Each row is a point on a landscape with many valleys, with its height.
From any point a ball rolls to the lowest of the 2 points nearest to it. It stops when none of these is lower. Distance is the straight distance between rows; heights are no part of it.
<89> (h 27.4): 11	-16	7	-1	-5	-7	2	-12	6	-22	4	-18	-5	-9	1	-1	10	0	4	8	-3	10	-6	10	6	-12
<213> (h 61.9): 5	-9	-2	33	-2	-4	2	-6	15	-10	2	0	-24	24	1	-11	-11	-4	-6	16	1	19	9	-7	2	1
<164> (h 34.7): -11	-6	7	11	-7	8	-17	-5	0	9	4	13	-3	4	1	-10	0	-3	-1	5	-11	-13	-1	-6	-1	6
<279> (h 47.5): 1	6	-2	-4	34	5	6	9	-1	-9	-4	13	1	8	11	-2	2	-5	7	-8	9	2	-4	-1	-5	12
<362> (h 43.5): 0	1	-14	-2	-20	-12	-10	-13	5	6	-12	1	11	-15	-18	7	-3	-9	3	0	8	-11	7	-6	-7	-8
<231> (h 47.9): -7	8	7	8	-14	-10	0	0	8	-1	-2	8	-40	-11	5	-14	-1	-7	5	8	-13	22	-10	-1	-10	23
<142> (h 14.4): 5	14	-8	1	3	-7	-10	6	17	-3	-16	5	-11	7	-2	-21	4	-12	9	18	12	24	9	3	-10	3
<683> (h 20.3): 10	3	-7	6	-13	-11	12	-7	-4	9	7	-7	-12	-6	6	0	-13	8	-4	-19	-11	-16	2	2	5	0
<738> (h 68.5): -9	-16	-4	3	-10	-2	3	1	0	6	9	-2	6	0	0	20	3	13	-5	-17	-14	-17	-8	-9	3	14
<276> (h 64.1): 8	-14	-9	19	-4	-3	14	6	16	-7	0	-1	-5	23	9	-10	-3	6	3	16	0	12	14	-11	5	12
<64> (h 53.9): 10	17	-11	10	-19	-15	8	11	18	-1	-6	-8	-14	-4	-4	-5	-2	2	3	24	11	42	-2	-1	-4	12
<544> (h 37.1): 6	-5	-9	-1	13	18	8	13	4	-8	-4	-5	7	30	3	-8	9	6	3	5	13	20	4	4	6	9
<352> (h 15.1): -11	-2	3	-33	1	4	-5	-6	-2	-10	6	5	17	-6	-7	9	18	18	11	4	-10	-15	-5	0	-8	-7
<285> (h 39.9): 3	8	-4	13	-7	-16	-5	-4	10	6	-12	-13	-8	-6	-2	-3	-8	-16	1	-6	6	7	8	8	-4	-5
<204> (h 65.9): 18	-6	-13	18	-2	-4	25	17	8	-10	1	-15	-5	16	3	-4	-8	2	-5	11	12	27	12	-1	9	10
<219> (h 26.3): -7	5	-3	-3	12	-5	-4	-6	0	5	8	-14	-7	-9	-1	28	-12	2	-17	-27	2	-8	-5	7	2	-17
<547> (h 23.7): 3	1	-10	9	-3	-10	3	-13	-2	5	10	-7	-11	-4	-2	12	-18	13	-13	-22	1	-11	-4	3	6	-13
<447> (h 31.6): 3	-6	-3	-11	8	-4	-10	-11	12	-9	-1	-16	-3	-4	-4	11	11	3	5	-9	1	8	0	9	-1	-15
<527> (h 49.7): 11	-1	11	-4	23	8	14	-1	-9	-10	8	17	-1	-6	1	0	-4	6	-2	-4	0	-10	-8	-2	2	2
<29> (h 51.3): -1	18	5	16	-8	-10	6	6	12	-2	-2	-10	-35	-1	7	-1	-2	-8	-1	14	-4	36	-7	-4	-10	21
<480> (h 43.8): -1	0	1	4	-10	-8	10	4	5	5	-9	11	-18	-5	9	-12	-3	-6	7	2	-8	1	-2	-6	-4	24
<157> (h 29.5): -21	8	13	-19	8	-6	-13	-6	-3	1	5	-4	20	9	-2	25	2	-3	-9	2	-13	-21	3	-8	-7	-29
<33> (h 28.0): 13	-12	-14	-14	0	5	7	2	11	-4	13	17	-7	4	-4	-10	5	26	-4	-6	-2	4	-3	-5	2	15
<665> (h 53.3): 2	8	2	0	22	3	7	-10	-10	-9	10	9	-29	-13	0	6	-16	7	-17	-24	0	-3	-15	12	-1	-14
<483> (h 33.5): 12	5	-17	-6	11	-5	-9	-6	16	-5	-7	10	15	10	-16	0	-3	6	0	5	17	-6	11	-8	-6	-11
<679> (h 24.8): 1	10	11	-6	6	5	7	9	-19	11	-10	1	22	-5	11	-11	-5	-10	8	2	-2	-16	11	-3	3	-1
<668> (h 42.1): -13	4	20	-9	17	12	-2	4	-16	-1	-5	-1	-9	-8	14	1	14	-13	13	-7	-8	1	-10	10	-2	6
<380> (h 31.2): 3	16	-1	6	-3	-4	20	19	-8	15	-14	10	1	-2	15	-21	-19	-9	5	11	6	-1	17	-7	6	16
<192> (h 32.2): 8	5	-2	-7	21	-11	3	-14	9	-7	-3	9	14	9	-8	10	-10	5	-4	0	5	-18	9	-10	-8	-19
<41> (h 22.5): 11	-6	-14	-13	-21	6	-2	-1	-3	3	7	17	10	-9	-12	-11	5	21	-2	1	2	-5	-2	-1	6	6
<339> (h 17.7): 3	0	18	-2	-8	-4	-14	-12	-14	-4	11	-13	4	-14	0	6	-1	-9	-10	4	-7	-11	-2	6	8	-38
<324> (h 30.7): -12	5	6	-10	6	-11	-4	-11	0	7	0	3	19	2	-4	16	-5	-2	1	2	-11	-32	8	-12	-12	-16
<125> (h 45.3): -4	7	6	-4	29	7	8	9	-1	-2	-9	4	-17	-3	14	-5	4	-14	10	-13	-4	11	-8	8	-7	10
<603> (h 27.8): -3	13	3	8	-5	1	4	6	-13	17	-6	7	11	3	8	-19	-17	-7	1	6	-1	-12	14	-5	5	-2
<297> (h 32.6): 11	-13	-10	-7	7	18	4	3	11	-5	10	1	0	17	-2	-8	15	25	-3	-1	1	10	-2	1	6	9
<36> (h 14.7): 4	1	16	-5	1	-2	-6	-5	-14	2	2	-19	22	-11	1	19	-3	-11	-4	2	3	-14	-1	5	9	-25
<606> (h 45.2): -19	-6	-18	-20	-9	0	-13	-4	3	12	-14	-15	16	-8	-16	20	22	-12	14	-5	7	-7	8	-2	-15	-9
<630> (h 33.3): -1	2	-12	9	5	3	-10	6	6	11	-5	19	17	19	-10	-6	-10	8	-8	3	10	-11	7	-10	0	1
<660> (h 36.7): 1	1	-12	1	5	14	15	32	-4	0	-4	12	11	23	7	-16	-1	1	-1	15	18	23	7	-7	9	18
<364> (h 37.0): -5	-9	1	-10	1	10	2	3	0	-8	-7	-7	6	7	4	1	24	2	16	-2	-2	8	-6	0	-2	14
<739> (h 33.9): 1	9	-4	8	0	1	13	23	-4	9	-14	9	4	13	11	-20	-9	-13	2	18	12	19	13	-6	7	18
<80> (h 28.1): -9	10	6	-10	17	-7	-10	-6	0	8	5	-14	14	5	-4	31	-11	-1	-18	-16	-1	-13	2	-3	-3	-30
<645> (h 20.9): 4	6	12	-4	13	17	3	11	-17	5	5	1	26	2	-1	-2	0	2	-2	5	9	-14	-3	2	14	-6
<593> (h 70.4): -5	-14	0	8	-16	0	-4	-3	-7	-12	10	16	-5	-19	-10	12	1	11	-8	-9	-1	-1	-23	2	5	16
<59> (h 5.2): -16	-6	0	-7	-3	7	-32	-3	8	5	-11	-13	9	14	0	6	17	-6	6	2	0	11	-1	9	-7	-3
<484> (h 10.9): -9	1	9	-26	1	16	-12	-1	-3	0	23	3	11	7	-6	4	12	25	-6	5	-14	-18	-7	5	1	-19
<403> (h 72.4): -6	-4	7	-2	0	13	-8	-3	-7	-7	20	12	-18	-9	-8	-4	8	13	-8	-6	-7	1	-15	12	6	1
<622> (h 40.8): -7	0	-5	-5	-7	4	-3	11	8	4	-7	8	-11	1	6	-9	10	-5	13	-8	-3	11	-2	-5	-8	32
<474> (h 66.0): 3	-12	-1	7	-13	5	16	5	1	4	0	-14	11	16	9	-6	0	1	7	6	-10	-3	12	-5	8	10
<725> (h 10.2): -8	4	-12	0	-9	7	-17	5	15	5	-16	-11	8	11	-6	-8	9	-8	6	9	14	18	10	5	-6	1
<216> (h 10.8): -8	0	6	1	-6	5	-18	2	-10	9	-2	-20	14	-2	0	10	9	-11	3	0	3	0	2	5	6	-10
<699> (h 58.8): 14	-6	3	20	-14	-9	6	-17	10	-15	5	5	-18	0	-4	-16	-9	-1	-1	15	3	14	-4	4	1	-1
<401> (h 69.3): -2	-14	2	3	-1	6	4	3	-7	-5	16	10	7	-9	-5	23	2	17	-11	-12	-4	-14	-17	-3	7	15
<715> (h 67.3): 7	-17	-10	14	-17	-8	13	4	4	4	0	-8	12	6	2	6	0	3	4	-4	-2	-6	2	-10	3	19
<432> (h 26.9): 1	3	5	18	-5	-3	11	-8	-2	2	9	-5	-32	-1	10	-8	-14	-4	-7	-11	-11	4	-3	3	0	-2
<580> (h 37.3): -9	2	10	9	3	-14	-8	-8	-6	0	-12	-6	-8	-20	7	10	-6	-23	0	-7	2	6	-4	9	-2	-2
<74> (h 33.4): -6	1	24	17	6	2	1	-3	-15	0	3	-5	-21	-9	11	4	-8	-23	-6	-8	-10	2	-6	7	2	-7
<247> (h 21.9): 12	-2	14	1	3	-7	-7	-20	-5	-17	6	-16	-10	-18	-1	-2	-2	-3	-6	3	-1	3	-4	16	4	-35
<120> (h 18.3): 4	-2	4	-24	-12	5	5	3	-14	-5	7	9	19	-19	-13	3	15	14	12	1	-2	-15	-6	-1	3	6
<77> (h 16.3): -7	3	16	-10	5	22	-10	4	-19	4	17	0	14	2	7	-6	11	5	-5	6	-9	-12	-6	6	8	-12
<111> (h 38.5): -18	-4	19	2	12	11	-8	-1	-7	4	-3	15	-6	0	15	-7	8	-9	5	1	-19	-10	-4	0	-5	7
<740> (h 30.9): 3	5	0	10	4	4	-4	3	-5	12	0	19	0	10	0	-17	-16	1	-10	7	5	-10	3	-4	2	0
<509> (h 42.2): 6	0	-13	5	-23	-15	-1	-7	2	16	-16	-16	8	-9	-12	-7	-7	-9	2	-2	3	-7	19	-3	-3	-11
<589> (h 44.4): -13	-1	-13	-7	-7	-9	-11	-5	4	12	-17	-6	15	-10	-13	21	4	-15	8	-10	6	-15	8	-10	-14	-3
<289> (h 51.2): 17	6	2	-11	27	-6	22	-4	-9	-11	9	15	-10	-16	3	2	-11	13	-2	-16	-2	-12	-12	3	1	-4
<328> (h 34.3): 4	-7	-11	-18	6	4	-2	1	4	-6	-6	-7	15	3	-4	4	15	7	15	-2	10	7	-1	6	-6	0
<264> (h 55.9): 12	-2	-6	14	-26	-3	5	2	13	-7	5	-2	-14	-4	-8	-8	3	1	-6	17	8	29	-6	-1	0	15

For each start below, name the point where the ball stops.
<364>: <59>
<630>: <484>
<589>: <683>
<192>: <683>
<593>: <59>
<297>: <484>
<111>: <484>
<289>: <484>
<606>: <683>
<276>: <59>
